Each row is a point on a tangle of strands that fork, close into loops and nearly touch. The rows are in no order.
Points whose rows are less than 97.9 apart are linked; no others are. Some points are linked to none.
z_11:   6   7  13  -4 -12  12  -8   7 -34  -9  20 -44  34   2  -5 -12 -15  10  27  -4 -38   1 -25   8  25  17  -1  -5  -2 -17  26
z_579:  17  -9   4  20  -4   4   1   8   3 -18  -7  -9  14 -11  10   6   9 -16  21 -20  11   7 -17  -3   2 -17 -15  27 -19  18  -9
z_717:  29  16 -36  10  -4 -36   9  12  29 -33  -7   4  -9   3 -14  22  16   9 -48 -12   4  -5  -1  35  13  21  31  -5   3   5   9
z_510:  23  -8  -8 -18 -23 -30 -29  26 -22 -29 -18  13  22 -22  16  42   8  10 -22   7  19   2   0  24  -7 -36   4  19  -2  52  28
z_43:  15  27 -18  11  26   8   8  27  12  -6   6 -43  11 -31  48  -3   1 -19  -2 -46  14 -10  -9 -34  20  12  10   0  -8 -29  17
z_296:  -4  16   5   6 -15 -16  24   6   4   6  10  20 -19   0  18 -33  -4  16   9 -23 -10 -53 -34 -17   0  38  36 -13  12 -28 -11
z_483: -15   0  17  29  29  16  12 -48  -3   0 -20 -21  30  11   6  -5  18 -19  14   5  47 -14  27  -7 -46   1  38   2   9  13  15
z_822: -26  11 -15 -14 -30  -2  -9  30   8 -25  18  39 -18  -9 -10  -6   1  -2 -10 -23   1 -48 -26 -52  -9  23 -30   8  21   2 -16
z_79:   4  -1 -18  12   2  -3 -17 -32  15 -27   0  -7  33  27 -30   2   0 -16 -21  -7   7 -13  11 -15 -21  16 -32  -9  12 -13  31
z_644: -33 -17  23   8  25  15  49  -3  14 -17  -1  -5  -6   1   8   8  10  30  10   3  -7  45  11  42 -12  -9  -7 -14 -17  14 -32
z_340:  33  26   9 -21  13  12 -46  18  12  56 -13  -4  17 -28  16 -13  18 -14 -12  31   9 -11  16  -7  23 -15  22  35  23 -11  -8
z_577:   4 -30  11   3   0  -6 -50  21   6  12 -24  27 -39  32 -35 -25 -36  16  -5   4  -7  11  10   3  18 -19 -27  30  23  -6   8
z_392:  -6 -21   2   4  -1 -25  12 -12   7  -3  14  -4  44  -7   6   6  20 -29  43 -26 -10  -2 -11  12  22  -1   7  16   0 -53 -12
z_120: -32  11 -10  -5  29   3  44   6  24 -20  23 -25 -18   2  -6   3   5  13 -17  13 -12  28  12  29   3  -6  14 -31 -10  23 -15
z_9:   3 -32   6  -6 -15  -4  12   6  -4 -11   4  -5  49   0   0  21   5 -29  50 -17   0  20  -3  15  -9 -33 -21  29 -31 -19 -26
z_660:  35  -6  -1  -9 -19 -16 -18   5 -20 -12 -20 -19  27 -13  23  24   6  36  -2 -13  34  13  15  22 -22 -20 -24  -4  -5  36  39
z_977: -47  -6   0 -29 -10 -16  17  -5  27  -9  45  15  -8 -38  38  12  33  -3  -3 -22 -20  13  23  -4   0 -15 -13 -31  21  -3  -2
z_374:  -3 -24 -11  10   7  -7  17  48 -10 -31 -37  11 -21  11 -12  27  -5   9  11   6  -4   0 -12   4 -40 -17 -20  24 -14   4 -21
z_97: -28  57   7   9  -7  12   7  43 -24 -15  18 -31   3  14 -25   4   5  11 -28  22 -23   1   0  28  -1  12  30 -13  21   6 -23
z_500: -29  23 -11 -39 -31 -24 -18  28  -3   5  45  45   5  10 -11  -5 -13   8 -11   6 -34  -8 -20  11  36  -8  10  -2  22   0   4
z_304: -31  13  34   9 -17 -14  -8 -35  21  -1  -1   8 -23 -16  -4 -24  -9  24   0  13   6  -8 -14   3   0  15  48   9  19 -23 -25
z_974: -29 -11  22 -19  25  17  13   1   8  20  12  -7   2   3 -23 -22  -1  -7  -3 -10   5  15  -7  -1  24  25  29 -31   6  15 -17
z_771:   0   5  13  -8  22  18   7 -12 -12 -37   3   2 -17  -3 -16  14 -39  26  12  15  18  35   2  20  17 -14 -15   5  -5  45  12
z_657:  -1 -32  -6  -4  -2   7  -1 -32  -7 -35   4   8  -2 -10  -6   8 -22  16  27 -12  33  18  29 -19 -32 -21 -37  11  13  26  41
z_433:  11   6  -3  13  31   9   9 -30   1 -32  16 -14 -21 -12   5  -4 -27  20  13  31   5  -1 -17  11  -1 -13  15  15 -10  28  10
z_521:  41 -27 -23 -17  11  -9  -6  43  -4  -8 -32 -40  18 -30   2  13  20  24 -44 -30  28  14  -5 -13 -12  21  -8 -16 -15   3  27
z_962: -54  21  46   8 -24  12 -13 -13  -5   8  -4   3  17  -6  -8 -11   6  -4   5  17  -8  20  10   4 -10  -8 -33  15 -10 -37 -36
z_829: -33  12 -14   8  24  19   3  -8  12 -24  25  -2   8  22   3 -10   8 -19  25  16 -26 -39 -32  -5  -5  -3  10  -9  21   8 -25
z_618: -21   7 -10 -24   2 -13 -23  19   8 -41  16  49 -25  12 -13 -17 -13  18  -2  10   0 -23   9 -19 -20  16 -40  -2  27 -15  -1
z_206:   1  -9  11   0  -5  -6   2 -13   9  19  11  47  14   8  31 -28  26  18  18 -36  12 -18   2  12  17  -2   2 -13   9  42   1
z_212:  47  -8  21  25 -24  21 -10 -58  -3   4 -10  -5  -8  10  -5  -9  -9  38 -10  -7  15  18  -4  16  -1  13 -20  -3 -33 -10   5
z_471:  11  -2 -12  41 -14  16  -1  18   0  -6 -19   5 -21   0  15 -20   5  -5   1 -10 -15 -52 -46 -41  -1  36  22  34  17  20   9
z_678:  45 -15 -19   3   4 -29  21 -12  34  -8 -15  -7  -9 -27   7   9 -11 -26 -12 -37  36  -5  13  -5  29   5  23  11 -19  -2  11
z_948:   4 -15 -28  18  36   0  28 -31   4 -19   2 -40 -15 -36  44  -7  20  14   8   7   1 -14 -29 -17  -4  -6  45   5  10  -7  24
z_26:   7  20   3   1  16  22 -52  26   8  28 -12 -21  43  23  -9 -24  -7 -25  25  -6  18 -21   9 -23  -1  -7 -17  37  13 -33   4
z_29:  -4  15   5 -14  16  11 -13 -36   0 -21  10 -41   8 -23  -6  39  -8  -3 -16  61  -8  19  15  23 -26  -1  31   1 -15 -17  21
z_759:  37 -52   3  -6   7   3  30   6  23 -12  -9  -5  -8  -9  23  10  23  17  -4 -21   5  15  -8  15 -28 -22 -26 -14 -39  -4 -20
z_694:  11   6  11   5 -32 -14   1  -8 -41   3   5 -18  13  18   9   1 -26  12  20  17 -18  -3   3  21   4   1 -14   1 -13  19  33
z_168: -22  44 -24  12   0 -18  14  33 -20   6  21   0  11   5  35  36  49   7  -4  14 -49   2  -5  34 -15  -2  15 -24  -2 -22  -4
z_404:  15 -41 -28  11   3 -11 -13   9 -36  10  -6 -23  16 -18  -7  29  17  18  27   7 -23  23 -17   1  -8  18   9  15  -1  12  47
z_407: -62   4  19  13   1   9 -15   8   3  -9 -20  34  -7  20 -29  -4 -18   1   5   5  -3  31   9   6  10 -21 -41  33   7 -20 -37
z_826:   5 -33 -21 -13  25 -19 -10  14  39   3   3  26 -50 -18  -3  23   9  12   2  11 -26  17   1  13  23   3  19  21  -1 -28 -12
z_14:   4  -7  15  -6  12 -17  14   8  22  21  31   6  -5  20  31 -47  32   8  -4 -42   7 -20   5  13   7   7  48 -21  24  15   3
z_435:   9 -65 -14  -8  19  25  40   3  -9 -20  -3 -14  -6 -15  20  38   5  27  -1   6  -3  47  -9   9 -22 -44 -39 -16 -23   0   0
z_329: -34 -51  15 -10   2   4  -5 -12  -1   1 -10  -1  -5  -8 -31  -2   7  20  31 -12   3  19  -3  -6 -19  11   4  13  13 -18   4
z_634:  29 -30 -24 -12   4   7 -23  -9  -7  21 -14  -7  35  18 -22   5  13 -32   1  -5  14 -16   5 -35 -34  16 -27  -2  -7 -10  36
z_833:  -5 -15  13  27 -13  26   4  -1   5  25 -13 -17 -34  47  -8 -22  14  -5 -31  14 -21   2  11 -10 -34  15 -15  -4  -4  17 -11
z_488:   2   2  27 -16   8  10 -44   8   6  45  -5 -24  15  -2  11 -22  15  -7  -4  13  25  -2  16  -8 -10 -16   7  16  -1 -19  -2
z_203:  12 -41 -16  16  -3   3  20  -8 -48   0  -2 -32  -2 -33  15   7  13  18  19 -11 -26  16 -43 -14  -1  20  -9 -13 -24   7  28
z_333:  22  -8  11  12 -24 -19   2  28 -17  54   0  10 -21  46   0 -56   3   5  -8 -19 -14 -16   6  -3  -9  -1 -19 -19   5 -19  -9
z_671: -41   8  -7 -28  -7 -27 -50  31 -10 -13  23  58  -6  17 -30 -17 -10  14 -21   1 -11 -18  -7  -1  -5 -13 -19  14  35   9   5
z_799:   8 -20  -9  -2  11   6 -46  22   6 -36   5  22 -37  41 -19  -6 -12  -3  -2  16 -17  -6   1  17  -6 -31 -39  28   4  -2  -7
z_958:   3  39 -17  -8   7  22  -8  32 -12  19 -11 -18  14 -42  54   9   7  -1  18 -10   6 -17 -25 -29  23   7  13  -4 -10 -22  -1
z_285:  10  23 -15  14  24  38 -12 -19 -20  40 -26  31  16  -6  -4  37  15 -22 -13  35   0  13  16 -13 -20  11  -4 -21 -14  30  -5
z_976: -21 -33  18 -24  10 -22   9   3  -1   6  -4  37 -14  15 -28  -4 -27   8  24 -13  21   7  -1   8  17 -16  -1 -12  -7  34  -9
z_947:  -2 -26   7 -18  16  -2   8 -15  -9 -47   7  41 -18  26 -18  10 -49  21  26  -1  19   9  10  27   8 -43 -28   1  -8  28   1
z_915: -12  35  -3 -17 -38  -8   7  35 -13   7  32 -12   7  22 -27  -2 -15  10 -22   5 -24   2 -11  18  32  13  26 -12  13  22  12
z_656:  -7  25  -7  12  13  -5  -1 -22  14  21  29  27  10   5   4   5  32 -14 -11   2 -19  12   5  48  37 -13  20 -28  12 -11 -39
z_786:  40 -13  20  21 -41  24   3 -48  -3 -39 -13  -9   4  18 -16   1 -29  16 -24 -11  12  20  10  12   2 -10 -59  -4 -16 -15  -5
z_453:  17 -40  -6   2 -36 -16  13   7 -23   7 -41 -11 -16   7 -32   6 -35 -10  13 -33  13  -4   3 -37  -8  26 -16  -2 -14 -10  19
z_124:  21   2   6   6 -18   2   1 -60 -19  24   5   2 -10  -8  -1  11  -6  -5 -14  27 -25  16   2  20  23  15  24 -38 -18  24   9
z_779:   5   3 -23  18  22  58   9 -28 -14  31  -8   9   7   6  14   5   1 -19 -23  27   4 -16 -13 -23 -28   1 -10 -18 -37  23 -19
z_32:  11  -8 -11   7  -3 -19  -2  16  24   6  -1 -16   4  13 -24  -7  32   1 -33 -13   5  -2  10  13 -11  23  34  -9  12  -7   0
z_403:  27 -11  -8  24 -10   8 -36 -37 -30   2 -10 -15  21 -10   5  13  23  13  16  19  -2   4 -10  -8 -36   8  -1  23   1   3  50
z_594: -14  40 -12  -6  14 -17  15   8   0  -2  -2  14   2  -9  -4  24 -15  -6   8  12 -12   8  12  12   7  -4  -8  -8 -31 -32 -23
z_109:   1 -17  -1  -1  10  -3   2  37  13 -63  -2  -1 -23  11 -12  11 -19   0  13   5   2   3   4  19 -12 -43 -28  43  -4   2 -15
z_879:  18 -33  10  -6   2  13 -40 -12  19  12   4   3 -31   9 -10  -5  10 -35 -32  29  28  14  12 -11 -26 -25  -4  21  -5  24  -4
z_601:  13   5  -9  -3 -31  10  10  10  -4  13  -6  15 -31 -14  19 -12   4 -16  -9  -4  -7 -60 -53 -39  -6  32  36  -8  17   4 -21
z_934:   6  15 -26  -7  21 -33  17  -2 -35 -11 -36 -20  30 -23 -32  33 -23  -1  -5   5  10  21 -14   7   2  21  24 -11 -19  -4  31
z_265:  41  -7  31  11 -21   5 -19 -35   6  18 -25 -13 -26 -10   4   1 -25  45  18  -4  20  29  18  29   7   3   3  25 -32 -25  12
z_585:   8  -2  24 -38 -25   0   9   2   7   7  26   2 -32 -26  26  -4 -16  11 -17  14  11   1 -20  17  35   0  46   7 -15  43 -23
z_344: -23  26 -22  -9  17 -30  27  27 -16 -20 -10 -15  10   6 -39  17 -40   1  15   8  -4 -10   0   2  -3  23  19  -6   1   6  25
z_713: -30  11 -25 -23  -2 -11  22  60   2 -23   4 -30  -4 -11  -9   6 -22   4   0 -18 -13   0   7 -20  14  15  -8  -5  17  -3  29
z_473:  25 -54 -20  12 -12  28 -16 -25 -18 -19  14  -3   1  13  11 -12  -6  20   3 -15   9   3   0 -25 -45 -10 -62   2  10  24  44
z_184:   9 -55  -5   2 -15 -36   6  35   3 -26 -48  22 -16   7 -25  20  14   2  12 -17   1 -12 -20   2 -32   9   2  16  -7 -15 -27
z_166:  11  31  18   2  31  29  -6  -3  24   9   2 -20  41  -5  11 -10  -9  -4  29 -37  16  16  10   3  45   3 -17   2 -13 -40  -4
z_65:   4 -11 -13  22  16   2  44 -16 -42 -18  -3 -22  -5 -22  38  -8  13  28  25  11  -3  16 -34 -22 -15 -11   2  11 -11   3  18
z_692:  16  -3 -15  13 -16  19  -4 -36  -2 -26  -3  -4  26  45 -20  -4 -35 -18 -20  12   8   9  21   7 -19 -11 -61   8 -18  -4  22
z_867:  20 -23  -3  19 -26 -23  36 -19  13 -25 -35 -19  -7  -5   7   7 -23 -10 -14 -44  33   7  20  -5  25  -2 -13 -20 -16  13   9
z_258: -43   1  26 -12 -29  -1 -13  -4 -12 -16  32  23  -3 -12 -13 -25  10  29  -5  15 -45   6 -33   4   2  20 -18   4  26 -14 -18
z_847:   9  10  -2  -9 -14  14  11  -5  17   4  18  10   1  30  -4 -10  -1 -21 -26 -21  20 -14  20  -8  -6 -18 -49 -31 -19   8 -26
z_439:  34   8   6 -32   5   1 -11  -5  31  -1  28 -12  -1 -27  23   7  -7 -21  -8  22  23 -14 -13  15  23 -20  55  17 -13  31 -20
z_477: -33  20  22   9 -19  38   1   5 -24   8  18 -42 -19  25   5 -21 -19  14   4  37 -40   6  13 -17 -20   5 -41  -2  10 -16  11
z_624:  23  13   0 -27  -4  10  10 -30  17  -6  30 -43  12  -2  23  13   2 -12 -13  41   5  11  21  23 -22 -20  23 -16 -32 -40  -4
z_222: -18  23   9  27 -39  -8 -25 -12 -33  -9 -21  24 -11  -3 -16  15   0 -16   4  27 -12 -13 -10 -15 -10  11  -9  29   8  23  -8
z_62:  29  -1 -14 -16 -32   3   3   0  -5 -11  -1   5  -5  40 -19  21 -34 -24 -39   7  15  -8  28   9 -22 -23 -55 -19 -36   8  -7
z_80:  49   2 -18  20  38   6  -3  15  28  -1 -17 -16   5 -21  14 -18  -8 -20  -3 -53  33 -14  -3 -23  41  18  24  13  -1 -19  17
z_383:   3  33 -31  -1  -1 -34  36   0   8 -32  11  -7   1 -16   9   7 -15   2 -27 -20  -1  -1  -1  10  25   9  31 -22  -1   5  36
z_570: -24  67 -20  19  -6   9  -3  18 -22  -8  16  -5  -3  -5   3  19  32   5 -26  20 -38  -3   6  12 -10   8  -4 -35  23   2 -10
z_496: -28 -47  27   3 -23 -21  14 -22   8  -1   6  15 -29 -10 -21 -20 -16  20  29 -10   4   8 -24   7  10  17  41  25   8 -22 -19
z_514:  19  -8  -2 -24   9  13  -9 -19  23 -13  47 -40  -1  -7  30   7  -5 -21  12  35   0 -19 -15  15   0 -41  33  -2 -18   1 -10
z_393: -12  21   6   1   4 -11  -6   1  16   2 -12   7  34  -7  -8  15  15 -51   2 -10  32 -20   6 -14  25  -3  41  13  27  19 -11
z_614: -16 -31   1   3  20  -1 -13   7  24  14 -18  34 -51 -12  -3  13   4  30  -8   9 -16  29  10  22  29   7   7  -6   8  23  -9
z_664:  16  -9   7  31  10  21   4   5 -17  64 -17   8  -2  61   1 -40   0 -14 -11  14 -13 -15   9 -11 -22  11 -11  -7   0  -6  -7
z_730:   2  21   0  -9 -18 -15  11  -9  28  -2  21  14   0  -4   3  -7 -16 -14 -19 -27  14  -4   6  12  65   9  36  -8  17   3  13
z_240:  12 -59  17  -6  13 -11  16  31  25  19 -49  -2 -19  -1 -19   1  -9  18  12 -36  29   9  26   8  21   0  27   8  19  16  -2
z_935:  14  28  -5   4   1  -9   4  38   8  39 -16  23 -16 -12   6   6  32 -32 -25 -11   1 -11  27  -8   5  -5  20  -4  11  -6 -36
z_200:   4  -5  -9  -3 -24   2 -18  49 -10  -8 -10  12  -3   5  -2 -10  -2  -2   8 -23  -1 -40 -36 -40  -4  23 -15  32   5  17   3
z_209:   7  -6  -6  28  16  32  10 -61  -1   5 -12 -29  20  23  -4   2 -29 -11  12  35  25 -13  17 -12 -33  -2  35  20 -12 -14  20
z_895: -38 -12 -17  26 -28 -24  33  15 -39 -37  -5   5  16 -36  29  12  17  13  22 -13 -18   2 -20 -21 -16   5 -39  12  19  11  22
z_515:  -5  14  15   8 -25  -9  -6 -22 -13  28   3   2  -5  19  10   6 -10  13   5  16 -22  32  22  26  32   1 -17 -16 -11   9   1
z_996:  -8 -19  18  11  15   8  -2 -22  15  -1 -10  26 -17  -4  -6  13  24  34   6  15  -2  38   2  37 -12  -5  -1   5 -21   4 -29
z_749: -10   0 -15   2  35  -4  -4  -7 -30  -4 -39  12  18 -16 -43  45 -18   4   9  16  28  32  -1   1 -17   3  12  13  -6  39  24
z_776:  12  14  10 -25 -34 -33   5  20  12  -5  17  20 -41   8  -3  -4  -8  11 -32  17  16 -15  -1  27   5   2  54  19  -4  34 -13
z_669:  29 -61  -6  12 -13 -10  13  -4  11 -32 -42   3 -14 -23  -1  23   3  29  -6 -24  20   3 -11 -10 -33 -12 -21   2 -20 -19 -13
z_534:  16   8  -4  22   4 -12  40  29 -17 -14 -14 -49  -8 -17  28  -9  -3   1  -8 -54  17  12  11 -10   4   2 -10  -9 -19 -33  16
z_119: -35   5   6   6  31  14  34  -7   3  16  17 -11  -8  28  -9  -5  10  -9 -14  -2 -24  17  14  22  11  17  36 -52   0  30  -1
z_465:  14  20   5 -25  15  10 -46 -29  11  55  -4  24  30 -37   5  -9   8  -7   5   4   4   1  19  -8  43 -10  16   9  42  -3  20
z_452: -16  -6  25 -41 -30  -6 -34   3   8  -4  52 -19  29 -14  12 -22  19   7 -12  -6  -7 -12 -12  -1  -2 -11  -4   3  22 -19   9
z_313:  36   6  11  -9  -4  -3  14 -13   8  39   3  43   6 -19  47 -16  14   6  21 -25  21 -21  -2  -3  47   8  24  -6   2  17   8
z_804:   3 -15  -5 -12  11 -16  14  15  48 -10  16 -18 -33 -12  26   3   0   8   8   8 -19   0 -11  14  14  -3  37  19 -15 -30  -8
z_993: -15   8   6  -7  -1  13   0 -14 -17 -16   1 -22   2  -3 -19  15 -25  16  -1  48  -1   9   9  -6 -43  20  -2  -6   5 -23  23
z_679: -13  26 -10  -5 -12 -17 -26  44 -17  -4 -27  16  26 -25  -1  49  18 -12 -15  -3  19  21  18   6   8 -12 -14  22  -2  51  -1
z_459:  14 -11  -2  22  20   9  20 -45  13  22  -2  10   1  22  -8  -5  12 -29  -6  19 -16   8   7  23  11   9  26 -24 -12  24   3
z_864:   5  21  13  -2 -21 -22   4 -20  22 -31  28  13 -23  -5   0 -20  -7  18  -4  15   9 -18 -15   9  -7  -7   9   3  -5 -20 -26
z_865: -24  45  -6  21  -4 -27  23   6 -18   3   7   1  25   9  24  32  11 -20  27   8 -31   0  15  22  -9 -18  18 -19  -4 -37 -16
z_939: -27  15  18 -43  45  35  13  12  12  15  13 -30 -17 -25 -27  -5 -11  24  -8   2   9  25  -2  -8  12  26  18 -38  -5  -2  -6
z_69:   0   3  -9  21  23  17 -12  -2 -36  38 -54  18  28 -17 -13  36  13  -8  19  10   7  28  17 -10   1  16 -12   6   5  28  17
z_152: -31 -11  24  -7   8   5 -10  -8 -29   2  -3 -20  10   9 -25 -17  -9  33  29  15  -8  -5   5  -3 -35  25  -6  14  15 -23  20
z_95: -19  24   6  -7  11  -2 -26  27 -29  26 -16   2  38 -25   3  38  24   0  24  10  -6  15  19  -6   5  -1  -8  -4  -2  20  14
z_87:   7  35   1 -18 -22  10 -25  15 -16 -24  37 -12  36   8  37 -15  -2  19  15  20 -13 -44 -37  17  -5 -17  24  10  12  21  26
z_595: -12   8   9  -9 -12 -38  -5  15   8  21  13  -2  26  19   3 -23  15 -22  15 -15  -1  -6  14   6   7 -15  -2  14  -2 -56 -21
z_157:  -3   3  -5   6  49  26  29 -33  28 -25   7 -27 -17 -40  18   1   3   4  -1  19  23   5 -10  -7  -2  -9  31   4  -8  11  -3
z_148:  13  24 -16   5  18   6 -21  19 -12   9 -19 -18  42   9  -1 -16  -6 -18  25  -5  18 -43 -11 -19  -9   7  30  24  28 -10  17
z_347: -20   9   7  28 -20  23 -17  13 -19 -20 -20  -4   1  16 -24   7  11 -21   4  23 -16 -10 -24 -21 -40  16 -30  48   2 -11 -23
z_210:   5  39 -11  11  26  -4 -26 -21  19  -6   9  17  13   4   5  12  19 -14 -10  33 -13   1 -16  26  11  -2  27   2   2  -1 -31
z_491: -17 -14  -7 -11  16  25  31 -21 -14 -13  10 -14  13 -29  19  15  -4  -6  17   5  18   6  22 -32 -38 -15 -46 -13 -10  18  36
z_684: -10  26   9  -3 -26 -13 -17  -9  27 -16   1  -5  26 -18   8  12  -2 -27  -8 -17  10   8  15   1  62 -11  40  33  23  -1  16
z_589:  46  -5  -7 -30  12  12 -15 -18  17  54  -7  39 -12 -37  16 -13   4  -4  -4  -3   1 -16  22 -25  61   5   5   5  13  10  15
z_349: -22   3  24   5 -32 -11  12  31  -7   7  22 -39   8   1  13 -12  20 -10   9  -9 -32   2  -4   1  -9  -7   8  10  -7 -57 -31
z_257:  15  25   2  -3  -7 -21 -12  -2   1 -25 -12  13  27   0  23   2  12   7  -6 -29  55 -21  32  -2 -18 -22 -33  -7   3  51  25
z_530: -20   5   4 -36  -4   1  -5  62  -7 -16  10 -23 -22 -12 -32  15  -7  33 -22  -9   1  17   2 -10 -13  22 -17 -21  21  -5   1
z_45:  29 -54   0  -7 -16 -15 -28  21   7  30 -15   4 -23  22 -28   5   2 -42 -30  19 -16  10  17   4  -6 -16  -5  15   9  13  -4
z_13:   6  50 -21 -24  34  18 -15   6 -15  22   6  -5  34 -24  22  20  -1 -17  16  -3   5 -13 -14  -8  23  -4  11 -36  -5 -24  -6
z_159: -46  22  31   9 -20  35 -14 -16 -19   4  -6   3   0  -7 -11  -8  -6  -3   4  40   6 -15 -17 -35 -34  -5 -26  32  -6 -35 -38
z_682: -12  33  -8 -21  25   4 -27  15  20  -6  14  31 -26   3  -8   8  -3   7 -11  36 -13   3   3  17   7 -22  -5   2 -21 -11 -30
z_606:  -3   6   4   7   1 -26  17  -6  -3  44   1  22 -16  29   9 -49 -11   0   3 -13 -15 -38   8 -10   7   3  26 -19  21 -38  -7
z_629:   6 -29 -10 -12 -29 -30 -23  42  -2  25 -23  -5  -1  11 -42   6   9 -23 -38  -6  -4   4  14   6  14  16  23  12  31   7  10
z_587:  -2 -17   0  -3 -30  -5 -26  11 -14  15 -28   4 -17  15 -25   1 -36 -10   3 -17   2  11  10 -18  10  -4 -41  16   8  -7   8
z_780: -40  11  -5 -18  34  12  11   1  15  20  23  34  -3   6  11 -18   5 -17  32 -10   1 -32 -10 -30  10 -14   7 -23  18  17 -36
z_806:   0  27  -3 -17  -8 -25  21   6  24 -51  26  22 -20 -13 -19   4  -7  -8 -30  16  15 -29 -17  10   4   8  24  -1  -4  16 -34
z_269: -11  46   9  16 -22 -13  -4 -23  -6  34   2  29 -17  -5  17   3   1  -5  -8  20 -38  24  10  32  54   0  12  -6   7 -18 -21
z_110: -23  -9   0 -15  34 -17  23   9  24  27   3  46  -9  31 -19 -25 -12 -25  16 -13   3  -7  16 -14  13 -16 -14 -17   9  27 -21
z_925:  -6 -21 -18 -23  15  28  -6 -13 -14   7   5 -23  12 -17   3  23   0 -33  20   5  -4   5  10 -50 -24   1 -25 -15 -18 -18  31
z_952: -12  -9  21  18 -12   9 -33 -38   5  -6  16  30  18   9 -25 -34   9  15   8  -2 -21   5 -32   3  15   4 -11  19  25  -6 -17
z_616:  30 -15 -20  20  14  18  30 -17  -4   4   6  -4  -5  15   3  -4   3 -18  -3  -6 -11  -3 -13  -7 -16  19 -13 -31 -30  14   4
z_287:  38 -10  -9   5  32   0  -5 -24  32  59  -1  23 -29   5  -3 -37  30   4 -35   0  -9  -8  10 -13   6  24  15 -13  20 -15 -10
z_365: -17 -29   9  15 -27  28 -25  -8  16  11   5   6 -30  17 -12  -8  10 -30 -52  16  -7  13   5 -21 -21 -15 -43   6  -6   2 -34
z_198:  14  -4  -1  14 -16  19  46  -7  12 -25  17   2 -38   2  15  -8 -14  24  -3  12 -17   1   0  11 -22  11 -40 -19 -26 -34 -23
z_704: -15  22  15  12 -29  -1  19   2  -7  -1  32 -40 -26  11  19 -11   5   9  -3  17 -55  11  19   4  -9   7 -25 -13   5 -52  -2
z_741: -37   5  21 -50  30  28 -11  42  -5 -10  11 -18  -8 -14 -31 -12  -6  40   4   9  17  10   0  -9 -24  18 -13 -12   3  -8 -18
z_214:  14   1 -19  -9  12  -1  13 -15  -6 -33   7   1  32  18   6 -15   2  17 -20 -27  32  -9  13  -7 -13 -18 -51 -42  -1  64  23
z_574:   4  19   0  27 -31 -25   7  14 -35  10 -35  27  13  -6  16  18   9 -15  10  -1   0 -19 -16  -1   0  14  13  15   3  21   9
z_94: -15  -3 -15  20  -6 -19   1   6  -6  -8 -12  17  27  -1   7  22  23 -39  -2  -4  -6 -15  -9  -8   5   1  29  18  30  44  16
z_785:  21  19  15  24 -17 -28  34   2 -21  -7 -29 -18  -3  -5  24  14 -14   7 -20 -58  24  29  28  15  16  -4 -10 -35 -21 -12  11
z_971:   5  29  19 -19   8  -3   3  -1  10  28  30   8  27  15   3 -33  -4  -1  19 -30   9   0  11  11  31  -8 -16 -24 -11 -31 -21
z_610:   4   7 -20  -2  43  22 -11  20  -2  10  -1 -24  21  26  -8  -9  -1 -22  23  17  -4 -32 -27 -12 -10  12  26  -7  10   4 -12
z_211:  38  22   0 -11  54  33   0   0   4  37  -8 -12  30 -19  22  -3  -1 -31  22 -11  10   0  14  -8  33   5   9 -14   2 -23   6
z_348:  -9 -45  13 -12  16 -20  33   8  38   7  18 -17 -33   9  21 -42   6  16   9 -24  -2   3   8  10  15  12  47  -6   5 -10  -4
z_512: -34  -1   0  13  -6 -29   6 -15  31  -3   3  26 -33  15 -16  -4   7   4 -21   1 -15  18  26  13 -16  -9 -18 -11  16 -17 -16
z_282: -14   8  35  22  -6   1 -23 -13  -2  12 -22  38  11  21 -28  -8 -10  16  14  -4   2  28  -4  27  31  -9 -23  29  14   7 -30
z_117:  16 -15  -7  43  -7   9  -4 -57 -18   0 -12 -31  11  19 -12  -6   6  -5  37  17 -15  -6 -11  -8 -38  14  17   7  -9 -30  35
z_320:  23 -23 -21  24  -3  31  11 -26  -8  -1  11   7  -6  16  20 -12   8  -7   3 -27  -9 -13 -15 -30 -22   0 -56 -15 -15  34  25

How many points has the smallest loop of links through each point below? Write - if it is on no loop.
z_934 -> 14
z_152 -> 13
z_80 -> 6
z_606 -> -

A fork is a point with three links, a tip a point with one. Leave the first point through the second and follow the links. Name the first fork or tip that comes.
z_200 / z_822 -> z_515
z_976 / z_110 -> z_119
z_804 / z_348 -> z_483
z_822 / z_200 -> z_258
z_453 / z_587 -> z_435
z_435 / z_759 -> z_453

Name the points in between on the shortest way along the links from the first point to the second, in order.
z_404 / z_119 -> z_203, z_65, z_948, z_157, z_433, z_771, z_947, z_976, z_110, z_780, z_829, z_610, z_148, z_26, z_488, z_340, z_465, z_589, z_313, z_206, z_14, z_348, z_804, z_826, z_614, z_996, z_644, z_120
z_826 / z_97 -> z_614, z_996, z_644, z_120, z_119, z_459, z_124, z_515, z_269, z_656, z_210, z_682, z_594, z_865, z_168, z_570
z_534 / z_579 -> z_43, z_958, z_13, z_211, z_166, z_971, z_595, z_392, z_9
z_786 / z_200 -> z_692, z_79, z_634, z_925, z_491, z_657, z_473, z_320, z_616, z_459, z_124, z_515, z_269, z_656, z_210, z_682, z_594, z_865, z_168, z_570, z_97, z_915, z_500, z_671, z_618, z_822
